Points on a hilly landscape, in no order, each with its height.
From any point a ball rolls to the lowest of the 2 points nearest to it. It stops when none of these is lower. Distance is the straight distance between rows; heights are no part of it.
Q_921: [137 138 107 117  87 126 153 128 169 159  92 162 182 150 112 103 137 115
 138 111 150 150 140 114 109  62 139 161 130 187 117 110 169 148 175]  h=360
Q_166: [ 78 152 107  92 127  98 121 158  80 199  93 131  93 123  90 148 158 165
 135 182 101 104  69 150 151 132  75 107  72 159  91 143 125 117 147]  h=382
Q_379: [162 127 164 143 158 159 116 122 145  88 161 147 132 120 125 145 139 112
 165 113 167 144 153 115 136 114 174 145 108 101  91  98  97 113 123]  h=566
Q_632: [ 86 116 112  97 131 124 135  91  80 118 126 106 112 108  98 143 133 124
  81 149  77 119 129 160 108 196  67 123 151 114 160 126 168 117 121]  h=847
Q_831: [132 133  97 125  75  86 152 148 109 211 111 128 135 151 128 115 114 144
  97 156 101  83 114  70 143 121 106 134 130 147 121 124 146 181 131]  h=249
Q_339: [115 108 120 131  87 134 185 148 129 161 164  65 160 122 166  74 148 177
  75 124  74 118 110  85 116  95 165 143 150  97 151 148 116 143  83]  h=539
Q_956: [150 131 161  89 140  49 116 113 132 121 123 148 111 127 179 153  60  91
 159 128  98 114 163 137 180 148 159  95 117 116 180 124 142 107 159]  h=720
Q_107: [156 140 107 171 120 188 164 116 138 126 173  93 150 177 147  71 148 167
 146 142 167 152 132 119  58 124 150 162 151  88 141 127 131 112  89]  h=717
Q_97: [173 103 163 119 140 108 146 126 100  75 200  97 125 110 144 138 125  93
 163 137 109  90 164  98 150 161 173 112 135  71 101 102 129 104 120]  h=601
Q_125: [128 121 126 140 135 159 117  97 123 114 147 112 113 137 137 104 131 159
 108 126 139 124 130 161  84 152 118 168 148  94 155 122 120 150 102]  h=393
Q_412: [109 164  89 134 150 180 124 130  99 173  76 148 120 137  75 117 148 151
 126 143 178 130  77 147 115 106  79  83 100 199  88 136 161 115 106]  h=373
Q_836: [123 127 133 165 132 157 133 127  98  85 146 116 136 127  83 146 201 115
 146 155 105 127 114 106 114 150 123 106 118 118  51 121 122  82 101]  h=394
Q_846: [100 119 131  91 152  91  82 138 195 155 100 197 155  97  95 175 153 193
 120 142 120 134 100 123 178 105 120 109  85 136 135  83  95 160 154]  h=226
Q_386: [150 133 134 109 116 127 142 112  95 159 134 171  77 170 157 137  91 101
 143 137 142 123 166 145 149 106 139 172 124 107 143  77 148 149 180]  h=512
Q_653: [ 92 164 125 126 100 108 111 181  94 212 103 143 104 149 102 125 159 160
 153 190 118 120  68 121 126 116 103 129  71 145  73 154 110 115 145]  h=407
Q_89: [105 161 128 168  68 149 158 189  65 187 153 125  72 161 114  94 151 122
 121 151 160 155 105 107  83 120 105 164 107 116  74 144 137 128 110]  h=759
Q_715: [125 104 125 141 177 186  98 105 133  72 133 124 130 157 100 150 124 149
 125 162 140 111 120 134  91 183 102 118 102 105 119 123 133  64  87]  h=70
Q_404: [157 141 103 117 155 119 142  65 137  93 121 130 162 141 131 114  93 112
 133 140 109 143 155 169  91 198 112 112 150 130 188 128 153  97 141]  h=443
Q_620: [131  77 136 102 122  92 114 113  72 148 139 125  72 137 164 192 107 125
  87 155  84  79 122 118 175 137 100  84 123 120 139  82 147 127 161]  h=363
Q_102: [148 124 116  60 108 102 207 138 195 160 144 126 219 140 148  64 140 175
 119 138  67 120 152  84 124  98 194 147 119 121 170 130 136 141 133]  h=570
Q_558: [117 154 160  94 122  96 112 142 117 122 165 131  73 115 172  96  81 133
 152 146 104 117 143 162 121 183 151 154 110  37 174 123  97 137 115]  h=645
Q_214: [103 145 133 131 102 103 123 128 113 160 118 162  66 171 159 114  95  74
 147 143 106 140 136 139 124 145 138 167 103  98 159 156 120 107 152]  h=593
Q_322: [115 197  76 119 112 114 129 158 176 194  64 163 191  99  76  87 149 189
 127 123 148 150  73 125 146  91 101 121 117 183 128 145 128 181 108]  h=211
Q_858: [ 98 127 142 128  91  81 113 149 120 170 114 155  94 140 168 128 116 114
 128 143  99 110 114 119 134 108 140 150  84 117 133 144 119 139 138]  h=614
Q_685: [126 133 108  72  68  87 173 143 176 171 115 141 177 131 129  84 132 126
 105 123  81 126 154 103 122  89 147 167 138 151 159 124 161 175 163]  h=428
Q_430: [154 125 157 110 111  55 122 128 158 131 110 145 133 133 183 140  67  87
 135 112 101 101 153 109 168 105 170 118 114 126 165 125 147 138 163]  h=730
Q_867: [126 155 101 144  87 102 151 164 119 228 119 110 145 164 125  85 123 190
  86 149 122  98  98  84 120 111 100 129 126 150 131 136 147 183  88]  h=210
Q_783: [ 93 164 132 176  72 164 155 167  60 135 157 123  57 164 127 124 161 102
 146 152 146 168 125 126  85 136  99 162 118 120  54 160 126  97 112]  h=770
Q_927: [128 139 128 171 104 164 157 133  94 134 168  96 124 167 125  98 162 157
 121 154 127 130 117 103  69 142 124 159 137  80 105 119 147 119  92]  h=735
Q_442: [132 151 114 165 120 167 132 142  94 189 129 136 138 154  80 120 183 176
 129 151 170 133  94 108 105  96 110 124 102 151  65  97 149 143 100]  h=762
Q_224: [159 104 156 121 199 119 114 106 188  58 135 140 145  97 136 156  81 123
 129 115 149 128 140 121 147 162 141  87 131 108 153 101 120  96 134]  h=508
Q_441: [110 151 107 134  98 118 129 124 121 180 121 146 113 170 141  93 123 186
  98 156 107 117 113 134  99 142 111 159 115  89 172  99 131 167 105]  h=331
Q_233: [128 118 105 176 148 189  89  97 158 114  81 149 135 172 141 121 108 135
 122 127 177 137  89 153  96 131 106 109 110 168 143 149 134 103 111]  h=511
Q_197: [143 102 128 107 116 128 199 138 163 142 163  85 190 129 153  70 143 143
 103 130  78 126 137  80 106  94 198 144 137 100 143 138 135 120 101]  h=556
Q_758: [133  87 114 148 168 188  94 114 128  56 133 110 120 138 120 169 155 127
 137 142 162 123 144 141 108 175  95 131 132 125  98 155 106  83  99]  h=180
Q_537: [188 119 188 139 174 125 131 148 187  69 148 142 137 123 168 180  50 106
 150  64 179 134 189  83 176  89 159 107 162 141 120  78 127 118 180]  h=729
Q_437: [125 122 128 190 144 195  92 142 153  85 143 136 145 122 101 132 172 141
 146 139 171 159 109 125  98 125 147 132 100 106  71 133  75  87  87]  h=545
Q_671: [118 134  98 146 127  69 100 129 170 154  61 143 175 133 118 115 136 145
 117 145  81 120  82  99 130 135 125  84  94 155 145 145 127 122 108]  h=616
Q_427: [130 131 145  78 189 143 124  96 136  68 159 146 143  98  79 129 137 139
 174 145 134 138 136 170 120 182 150 126 124  84 130  80 138  93 143]  h=639
Q_971: [124  98 109 120  74  66 155 126 111 136 144  90 149 102 137 107 115  84
  89 105  66 106 119  88 141 130 150  94 163 134 158 144 156 145 140]  h=794
Q_890: [129 109 157 129 124  71 106 106 165 102  90 133 125 111 172 162  82  98
 119  85 113 130 130 121 158 104 133 102 145 169 161 122 144 134 172]  h=744
Q_776: [140 126 109 177 144 190 119 113 136  77 116 152 124 162 121 159 173 103
 161 131 195 165 140 138 117 111 111 127 120 168  74 144  98  88 127]  h=586
Q_724: [185 120 118 109 153 107 168  85 120  87 151  80 165 110 151 129  83  94
 129 108 122 139 192 134 114 178 143 139 208 113 185 137 138 125 158]  h=821
Q_277: [138 117 130 117 187 119 115  83 175  68 112 135 162 108 121 141  92 125
 122 122 119 139 139 147 117 183 125  94 143 130 180 120 139  93 133]  h=480
Q_489: [168 130 161 155 129 142 133 135 108 103 173 147 127 160 150 147 146 109
 164 148 142 114 167  86 137 118 161 147  85 105  61  90 105 103 115]  h=588
Q_859: [104 135 109 152 116 145 132 127  73 114 150 134  53 177 127 137 142  66
 171 156 126 157 148 160 106 177  95 160 140 102 101 178 108  68 160]  h=524
Q_360: [151 116 146 136 104 161 139 142 156 117 172  95 130 129 183  92 117 104
 130 101 167 128 185 128 110  91 180 203 167 100 139 169  90 161 102]  h=686
Q_570: [144 124 104 180 148 157 144 121 128  46 148 102 159 111  95 137 201 109
 141 126 127 148 138 100 110 144 122 110 158 123  59 140 110  94  97]  h=344
Q_557: [158 120 165 124 120 109 144 132  81 122 181 138  91 150 147 153 126  86
 161 162 101  95 166  88 155 133 158 135 107  80  88  97 135 103 147]  h=606
Q_874: [ 93 132 146 149 147 177 104 163  70 140 112  90  75 117 105 154 146 148
 113 145 129 103  80 141 126 128  78  91  75 157  84 173 127  80  86]  h=448
Q_201: [175 122  90 141 157 140 132  90 116  63 130 110 140 145 123 153 146  89
 159 115 159 144 206 145 101 194 103 148 197 139 130 166 133 111 169]  h=369
Q_672: [131 149 105 121 109 130 129 131 160 186  81 177 171 145  96 127 144 149
 132 125 177 150 102 117 131  73 120 137 109 194 101 101 143 162 166]  h=309
Q_103: [135 111 140 146 121 123 129 138 108 147 150 100 142 127 133 122 143 150
  97 138  94  91 107  87 118 130 133 120 125 105 126 111 133 145  99]  h=330
Q_112: [103 139 158 126 112  88  86 144 124 150 128 147  85 128 175 116  99 142
 124 144  93 111 117 140 132 147 141 141  77  73 169 121  99 137 114]  h=631
Q_119: [153  92 163 138 158 118 107 106 144  79 141 131 128 112 146 170 117 100
 133 114 143 119 144 104 154 126 150 109 134 117 118 103 110 117 136]  h=536
Q_135: [105 191 101 135 111 127 143 176 107 217 125  92 134 117 108  68 138 233
  75 129 117 110  85 120 128 119  89 113 127 143 145 156 128 183  63]  h=247
Q_832: [134 148 163 111 115  91 131 151 132 124 175 100 120 112 164  78 108 133
 156 140  82 107 132 126 114 169 186 150 102  44 152 134 100 124  99]  h=656
Q_388: [161 109 174  95 168  82 111 103 130  84 132 127  95 115 176 186  59  92
 163 127 136 109 159 161 181 151 145  96 139 116 172 118 129 105 159]  h=708
Q_395: [175 144 137 126 128 128 164 147 106 110 168 103  89 154 178 102  57  79
 171 141 154 111 201 121 127 170 153 174 160  65 137 144 108 127 114]  h=843
Q_407: [126 113 105 129 102  75 131 136 118 182 132 120 154 122 118 123 142 154
  95 136  84  75  94  69 154 131 124 100 127 131 124 111 132 165 129]  h=288
Q_113: [ 80 126 137 132 144 192 103 149  91 149 132 121 130 170  64 130 153 214
  91 172 138  94  93 135  97 150  79 120 103 124 109  98 165 107  85]  h=276
Q_912: [160 141 190  71 113 117 155 150 163 108 169 124 138 106 162 137  66  73
 170  64 145 107 214 125 171  85 182 166 164 107 153 132 149 147 154]  h=707
Q_626: [104 137 145  66 168 121  98 103 165  81 137 168 145  80 102 121 142 153
 156 122 123 155 132 191 138 159 142 128 111  88 164  83 130 120 144]  h=617
Q_410: [ 93 111 117 121  81  60 136 123 103 131 126 102  92  91 147 142 110  54
  99 105  77 130 127 126 162 146 118 101 175 135 158 167 146 139 146]  h=781
Q_116: [124 166  92 134 122 133 117 148 165 211  85 172 176 133  75 114 145 208
 114 135 174 136  77 105 145  83  96 126 117 185 113 108 115 179 123]  h=254
Q_817: [ 95 154 114 113  82  87 128 193 166 177 101 112 191  90 109  75 164 164
 128 143  71 123  78 101 124  90 152 130  98 137 113 174 107 149  86]  h=479
Q_335: [116  95 133 130 116 115 134 105  85  84 174  83 107  95 109 153 169  82
 130 127  85 119 140 129 122 173 118 123 188  94 114 137 135 116 143]  h=817
Q_326: [110 152 134  87 144 109  71 129 188 140  97 206 145 115 118 133 141 197
 128 127 120 152 111 159 162 123 120 131  74 124 174  88 100 163 138]  h=163
Q_447: [ 69 119 167 130 117 122  77 180 101 144 130 109 105  79 114 142 149 162
 101 140  96 105  62 128 136 137 116  98  81 115 100 151 102 117  95]  h=471
Q_970: [149 158 112 123 134 134 123 105 139 146 127 151 143 178 154  81  97 182
 133 146 129 121 119 156  89 159 125 136 100  92 176  97 139 132 107]  h=372
Q_263: [150 125 169 114 131 127 109 117 120 122 146 141  89 108 190 136  84 122
 118 110 153 114 166 150 154 108 153 176 148  78 160  91 108 169 138]  h=292
Q_425: [161 110 122 160 131 132 128 102  88 127 126 131  49 180 189 152  71  78
 114 138 150 113 167 136 124 154 101 150 161 117 149 150 125 117 141]  h=863
Q_115: [113 123 133 155 106 140 128 148  73 163 139 107  95 117 118 134 153 141
 101 136 109 104  95 110 117 128 111 125 119 126  92 118 131 156 107]  h=371
Q_175: [ 92 168 144 126 120 111  97 185  97 182 119  91 114  48 101 112 145 173
 102 119 105  97  60 114 147 127 113  76  97 144  92 174 118 132  82]  h=449
Q_479: [ 98 101 132 130 164 176  99 121 143 144  83 154  86 116 128 179 117 157
  80 100 181 130  90 161 151  81  87 105  93 184 134 121 109 143 131]  h=427
Q_521: [130  97 136 115  95  84 132 147 187 142 126 124 182  98 150 118 122 139
  80  90 104 110 126  82 160  69 161 117 129 148 145 114 114 176 134]  h=477
Q_607: [158 105 109 147 141 147 133  74  94 105 117 118  91 161 154 166  91  95
 101 129 151 120 169 141 107 171  85 140 176 138 156 134 147 120 139]  h=877
Q_372: [133  81 147 142 137 111 117 122 148  65 170  79 148  64 130 138 154  97
 119  98 111 129 133 107 141 132 169 123 180 100 115 151  99 122 123]  h=564
Q_51: [168  92 110 120 113 100 167  89 105 108 160  80 152 115 153 132  98 107
  85 106  95 115 163 103 136 151 137 120 208 117 176 102 158 146 157]  h=811
Q_198: [168 126 128 130 148 129 131 124  82 115 151 123  60 153 182 141  73  82
 152 133 160 115 198 140 140 179 124 164 174  78 146 156 110 120 147]  h=851
Q_546: [ 88 114 119 102 161 117  99 138 168 157  86 183 146 108  70 168 159 163
 122 140 135 140  79 135 161 102 104  94  88 171 119 102 125 133 160]  h=282
Q_506: [125 116 125 150 116 125 148 116  96  92 125 115 133 103  96 152 176  71
 150 108 124 146 138 123 139 109 127 123 149 162  76 127 146 119 151]  h=452
Q_279: [ 66 120 122  73 155 120 102 148 103 162  88 139 116 126  62 167 159 178
 115 177  89 100  79 148 155 142  68  91  70 156 115 124 155  88 124]  h=343
Q_933: [117  96 139 143 153 158 120 127  92 107 127 118 103 146  97 184 171 119
 135 168 118 105 111 117 139 134  98  88  82 142  61 117 129  79 118]  h=442
Q_14: [110 136 125 105  92 101 135 169 204 162 115 133 205 109 126  70 163 162
 123 136  78 138 115 107 121  86 173 150  96 109 144 144  98 145 102]  h=495
Q_967: [146 150 129  81  82  69 139 140 163 172 109 179 126 155 180 100  79 128
 130 119 116 112 177 114 145  94 155 175 109 120 187 108 141 178 157]  h=468
Q_608: [134 144 103 148 120 131 154 147  94 123 119  96 148  76  79 112 172  92
 129 108 117 138 104  96 132  96 129  92 145 165  59 146 152 125 109]  h=400
Q_399: [123 137 102 143 127  93 120 116 205 110  71 153 196 112 119  98 133 132
 121 109 100 156 102 118 111 106 152  91 118 150 166 137 125 119 126]  h=599
Q_644: [132  97 156  73 136  78  97 114 110 144 139 156  79 119 158 183 106 144
 123 145  95  94 134 142 185 127 126 115 110 105 156  64 135 148 161]  h=303
Q_866: [113 101 142 146 146 110 111 132 137 120  91 128 104 100 138 177 137  82
 143 107 131 136  94 130 162  68 127  84 103 191 105 161 105 105 152]  h=560
Q_75: [112 123 142 116 112 120 135 114  95 133 122 147 105 112 100 162 171  83
 161 119 114 148 134 139 145  90 137 138 125 141  89 107 143 129 182]  h=503
Q_936: [181 134 145  86 152  97 200 147 131  86 159  88 181 122 150 101  43  67
 209 111 136 127 209 133 137 165 181 134 182 112 173 166 135 126 118]  h=833
Q_20: [ 95 185  78 103 119 133 101 140 164 169  61 170 159 121  76  84 165 213
 121 125 116 149  83 168 134 123  78 106  93 166 158 131 129 178 101]  h=153
Q_811: [121 138 120 173 120 170 136 129  85 114 115 140 101 148 112 155 187 101
 167 139 151 157 115 135 125  93 111 124  90 173  54 140 119 107 124]  h=550
Q_838: [170 126 101 146 168 189 158  86 131  96 164  94 158 168 138  85 136 172
 141 151 155 140 133 136  63 174 142 136 155  87 143 114 125  90  88]  h=699
Q_741: [103 147 103 152  98 145 136 113 100 142 122 154  50 190 149 123 106  48
 159 143 149 166 144 162 118 143 112 165 136 123 132 173 120 103 162]  h=562
Q_601: [109  76 140 128  96  94 116 135 146  86 152  80 137  52 129 144 143  81
 107  69 111 131 115 113 165 106 157  92 179 139 114 153 121 144 139]  h=535
Q_307: [147 125 143 114 127 139 132  95 123 103 166 113 107 110 152 118 114 131
 118 105 142 135 164 158 119 132 148 186 172  78 165 115 114 171 130]  h=341
Q_552: [104 137  80 164 153 179 109 100 183 105  80 127 165 137 114  87 128 154
 113 123 141 154  71 157  83 140 112  94 124 145 161 159 121  99  81]  h=551
Q_676: [160 133 112 177 120 167 139 114 149  76 128 142 142 173 153 145 155  81
 172 110 196 155 175 120 119 100 138 152 148 174  87 154 120 115 134]  h=618
Q_888: [151 128 149  74 199 142 125  97 147  54 151 138 157  90  90 141  99 109
 182 112 165 146 166 182 132 187 141 127 163 116 154 111 124 110 163]  h=661
Q_34: [120  90 136 134 113 110 131 121  62 157 134 110  56 137 157 170 105  94
  93 137  92 103 121 121 156 134  99 106 133 132 117 124 137 135 147]  h=395
Q_797: [132 130  94 150 107 150 176 138 133 121 123  89 175  97  93  86 178 108
 119 117 116 151 112 105  99  76 149 124 156 156  83 147 148 135 102]  h=359
Q_794: [125 142 102 159 119 131 164 123  79 132 100 134 104 171 120 144 166  64
 177 155 119 158 129 135 127  92 119 113 111 182  69 151 153  83 156]  h=514
Q_980: [137 123 105 146 122 118 163 107  76 149 104 133 120 170  98 153 146  93
 137 163 104 133 119 120 122 129  99 106 111 170  89 123 169 103 156]  h=476
Q_687: [ 81 142 136 118 168 165 104 163  86 152 109  94 111  94  66 132 139 170
  96 137 124  90  78 129 139 141  75  70  96 157  88 157 156  89  74]  h=419
Q_273: [188 140 150 104 151 112 166 155 113  96 162 111 128 138 161 116  43  68
 211 122 171 108 207 137 151 158 166 158 164  84 134 162 117 140 107]  h=838
Q_371: [141 124 116 141 143 136 123 105  89  84 143 129  80 161 143 173 153  74
 179 153 136 125 183 149 129 170 105 145 146 109 106 164 113  85 155]  h=481
Q_953: [162  75 103 123  86 103 177 108 111 117 179  77 175 115 144 115 116 117
  76  95  71  95 139  70 139 128 154  95 182 117 146 107 149 138 137]  h=803
Q_490: [113 129  89 152 145 136 119 111 202  81  79 136 184 107 115  82 134 127
 121 106 113 174  90 152  89 125 150 105 140 137 166 169 109 114 114]  h=578
Q_665: [171 128 154 102 112 140 157 139 152 103 171 110 134 127 174 118  88  74
 146  83 160 119 220 122 135  95 172 202 179 104 148 159 132 156 141]  h=697
Q_486: [ 52 114 127 103 147 134  87 148 107 127 108 111 124 106  62 144 149 179
  94 156  81  99  82 144 131 156  72  84  96 134 120 133 161 100  85]  h=384
Q_193: [ 77 118 177 137 117 140  70 164 118 139 140 130 114  95 115 143 163 148
 119 134 118 127  87 147 124 116 149 141  80 104  95 127  78 124  98]  h=494
Q_484: [147  99 156 101  93 122 134 152 165 153 162 124 164  96 164 106 129 143
  73  96 117 113 151  93 145  57 189 159 131 109 144  98  99 186 110]  h=499
Q_962: [163 100 160 112 137 109 145 122 148  67 187  85 168  95 133 129 133  91
 160 107 118 123 171  98 148 134 186 128 162  87 121 131 121 117 135]  h=585
Q_700: [ 98 114 123 167 156 157  91 135 164  92  84 145 116 101 105 157 154  88
 142 119 154 169  87 141 137  99 126  96 106 168  93 171  93  94 124]  h=592
Q_918: [102 160  90 141 144 175 126 115 105 168  93 123 119 112  80 106 141 163
  93 118 173 134  88 155 102 116  78 103 135 183 130 130 167 152  96]  h=327
Q_737: [ 80 131 141 135 119 172  92 142  89 165 119 138  87 176 117 134 128 186
 106 160 138 107  91 158  93 141  75 139  83 112 125 112 144 113 108]  h=326
Q_708: [142  97 109 156 184 166 109 111 160  27 139 127 138 111  92 171 179 110
 141 125 152 148 153 112 120 164 107  96 149 127  81 144 105  78 127]  h=272
Q_851: [172 127 136 165 152 160 114 119 177  68 125 139 139 146 162 150 107 102
 160  76 205 162 182 124 132 105 151 158 157 164 115 142 100 117 157]  h=646
Q_702: [ 89 188 110 114 101  92 107 193 121 197  94 117 154  71 103  82 150 187
 113 132  94 110  69 115 149 116 117 104  92 145 114 168 109 161  91]  h=464
Q_122: [ 83 137 136 145 108 193 102 152  80 179 130 140  57 175 132 136 142 158
 128 153 166 139  77 180 105 119  89 154  70 134  92 135 116 112 127]  h=370
Q_713: [121  97 137 144 117  94 117 137 147 125 124 105 151  68 126 133 132 123
  90  82 109 117  91  94 158  99 142  81 132 154 120 136 117 157 116]  h=504
Q_982: [136 112 124 150 183 164 108 104 161 118 115 147 167 169  81 132 134 168
 105 166 137 117 104 110  97 162 123  94  93 118 131  90 148  83  97]  h=169
Q_296: [161 156 103 123 142 120 148  91 147 113 123 123 144 157 171  77  77 139
 136 130 121 138 146 142  96 177 145 136 135 107 202 129 139 120 112]  h=406
Q_167: [ 94 159  92 107 138 134  85 135 196 142  81 198 171 134  83 116 171 226
 114 133 117 161 101 153 154 130  84 110  79 135 178 106 105 169 119]  h=82
Q_192: [129 149  97  93  67 124 179 154 175 191  96 137 185 127  99  81 157 130
 111 119 131 132 128 105 113  62 137 163 142 187 117 134 161 179 146]  h=399
Q_190: [150 113 162 125 163 104 132 132 137  79 178  73 141 107 165  92 103 148
 140 140 100 103 128 117 108 192 167 119 128  55 160 141  89 102  88]  h=668
Q_171: [127  94 136 129 117  72 115  99 116 108 105 119  95 116 169 179  85  75
 108 108  99 120 140 133 157 130 114  93 159 155 169 142 145 117 174]  h=761
Q_341: [136 128 174 100 133  96  93 131 125 146 124 169  82 114 183 152  88 137
 123 127 134 108 147 158 172  94 147 148 107 104 155  80  96 161 148]  h=241
Q_594: [ 94 141 122 132 148 157 111 121 125 166  84 145 119 107 102 146 138 170
  82 100 156 130  87 154 139  97  91 104 111 182 130 118 133 170 122]  h=381
Q_674: [124 119 137 128 105 120 144 145 151 156 153 100 150 108 168  82 133 179
  81 111  94 127 124 113 124  96 175 168 129  83 163 121  96 174  87]  h=520
Q_842: [123 136  89 142 132 159 147 103  78 172  89 139  93 172  93 152 145 124
 125 153 143 133  97 150 111 122  73 104 112 194 101 130 176 109 142]  h=426
Q_29: [191 105 159 159 174 136 132 133 198  85 127 140 158 133 154 154  68 127
 105  87 169 143 156  66 149  93 153 110 142 152 123  78 136 123 162]  h=741
Q_123: [124 143 131 106 100 121 125 112 112 189 121 186 108 171 124 136 130 144
 144 154 147 129 129 146 130 102 130 183  99 126 122  81 131 162 174]  h=544
Q_681: [143 163 139  92 102 100 141 127 123 175 125 187  93 168 185 111  61 112
 140 133 135 125 169 147 156 101 153 180 118 102 179  90 141 166 165]  h=487
Q_60: [108 103 144 134 139  98  97 135 147 141  87 127 110  87 135 170 125 124
 107 107 119 118  83 116 172  88 115  69  96 184 125 136 117 148 136]  h=532
Q_734: [144 113 114 152 134 134 131  98  99  64 127 113 111 132 126 169 162  76
 161 111 141 138 172 133 127 156 103 139 179 148  96 160 121 115 150]  h=429
Q_440: [105 135 123 160  87 132 165 154  69 129 150 102  65 132 126 140 149  62
 135 130 121 149 147 117 122 132 102 155 144 126  73 173 123 116 120]  h=784
Q_380: [139 131 156  58 195 112 123 105 164  56 130 131 146  91 117 149  57 131
 173  99 165 143 172 196 147 194 125  97 163 132 190  99 133 126 162]  h=678
Q_935: [140 154  95 130 132 192 100  75 137  95 118 162 128 175 150 113 130  91
 188 128 189 155 134 193 112 171 121 153 150 148 138 154 135  93 176]  h=173
Q_476: [113 127 155 160 129 157  95 157 148 136 147 149 151 117 101 119 168 153
 140 137 140 156 102 119 105 108 174 155  84  92  78 108  84 116  97]  h=519
Q_505: [125 151 118 162  79 164 153 149  77 180 160 119 117 161 107  91 170 149
 121 150 154 148 114 107  72 106 116 162 131 119  81 110 152 141 103]  h=749
Q_436: [102 114 115 178 162 198  77 140 173  81 105 155 129 109  95 141 152 123
 134 133 160 162  83 139 110 127 127 104 108 132  90 168  82  83  94]  h=571
Q_740: [114 174  90 126 108 139 151 131  88 216 111 128 115 124  95  91 144 168
  96 120 158 128  97 135 111 113  83 135 135 167 124 118 171 181 107]  h=269
Q_12: [147 135 116  95  83  65 155 133 173 160 104 145 159 142 167 106 102 147
  95 116  83 116 156 102 147  98 130 153 133 139 189 107 139 190 151]  h=450
Q_628: [111 124 124 116 118 125 143 150  48 192 131 109  58 115 116 157 134 122
  97 141 114  94  95 119 158 124  87  99 108 156  92 128 154 149 132]  h=333
Q_854: [171 120 138 142 182 143 141 112 126  81 167  82 150 145 134 102 113 161
 132 154 122 108 133 121  82 190 148 114 131  80 141 122 115  86  86]  h=682
Q_344: [176 148  87 141 133 167 129  83 131  84 128 128 149 178 143 111 120  92
 177 108 196 161 179 163  98 164 126 160 189 137 144 161 133 105 164]  h=293
Q_393: [ 99 106 107 127 119 122 147 115  63 111 141  80 114  98  87 138 156 105
  95 148  73 116 120 131 104 184  91 100 165 118 118 137 161 115 120]  h=834
Q_752: [161 112 129 153 132 154 118 117 167  89 135 108 133 129 168 122 116 103
 126  78 192 148 167 131 111 107 151 181 177 134 136 162  88 159 131]  h=669
Q_504: [139 120 118 150 130 132 167 125 157 116 114 108 186 102  93 109 149 116
  98  91 117 158 109  90 114  81 147 109 164 158 118 118 145 141 137]  h=307
Q_526: [100 112 118 147 102 108 150 133  71 122 158 101  55 127 118 134 138  63
 115 135 103 138 152 121 120 175  97 144 177 104 116 163 123 120 136]  h=798
Q_726: [105 148 147 144  96 157 102 176  81 213 128 153  89 174 128 131 154 171
 145 164 161 137  74 144 110 101 116 151  64 143  79 121 104 123 135]  h=401
Q_253: [116 119 117 139 167 164 115 114 113 145 121 125 156 177  70 136 134 196
  90 174 119  89 106 111  98 161  90  97 107 129 133  88 173 100  90]  h=228
Q_625: [ 91 140 155  74 133 100  95 107 152 121 132 175 129  91 116 122 148 136
 161 124 104 154 126 180 150 121 157 159 108 104 142  90 115 139 164]  h=594
Q_736: [138 133 122 130 118 123 160 103 152 106 108 138 182 130  95 110 142  94
 143 103 122 163 142 120 106  91 144 147 158 155 123 105 171 123 176]  h=374
Q_392: [100 155 119 144 105 136 121 151 129 189 116 111 129 147 147  89 139 231
  67 128 104 122 100 136 110 127  99 129 118 110 177 121 116 197  66]  h=285
Q_545: [176 119 193 109 133 114 125 144 170  83 151 122 145 114 172 177  64  81
 168  64 160 122 203 104 186  83 168 144 160 138 125 122 132 126 170]  h=718
Q_336: [107 106 121 172 151 197  79 112 177 125  91 173 112 153 139 150 113 140
 104 113 195 143  83 159 121 105 108 108  84 167 138 133  97 118 123]  h=474
Q_19: [151 126 176  65 182  91 112 114 137  79 142 133 105  87 160 156  49 128
 159 108 148 109 163 179 173 169 144 103 155 103 184  97 119 150 134]  h=694
Q_104: [164 141 129  89 131  84 194 111 138 106 148 100 172 133 151  97  57  65
 162 108 107 147 202 134 124 162 168 144 191 112 203 166 157 109 152]  h=829
Q_130: [ 99 144 144  87 120 116 112  98 132 111 123 178 136  97  98 138 157 109
 157 102 131 164 129 170 142  98 148 161 138 135 126  82 146 140 201]  h=557

Call two points neighbours if one is among the 2 nearest of the other. Go from one point of each pair to the other, from neighbour to neighbour, staying as low as possible. Name the highest point that can't be avoided.
Q_504, Q_628 | Q_594
Q_918, Q_628 | Q_115
Q_167, Q_504 | Q_736
Q_715, Q_279 | Q_653
Q_504, Q_341 | Q_125

Where does a ball stop that starts at each point below?
Q_632 | Q_935
Q_123 | Q_167
Q_489 | Q_867
Q_838 | Q_935
Q_29 | Q_867
Q_102 | Q_167
Q_386 | Q_167
Q_393 | Q_935
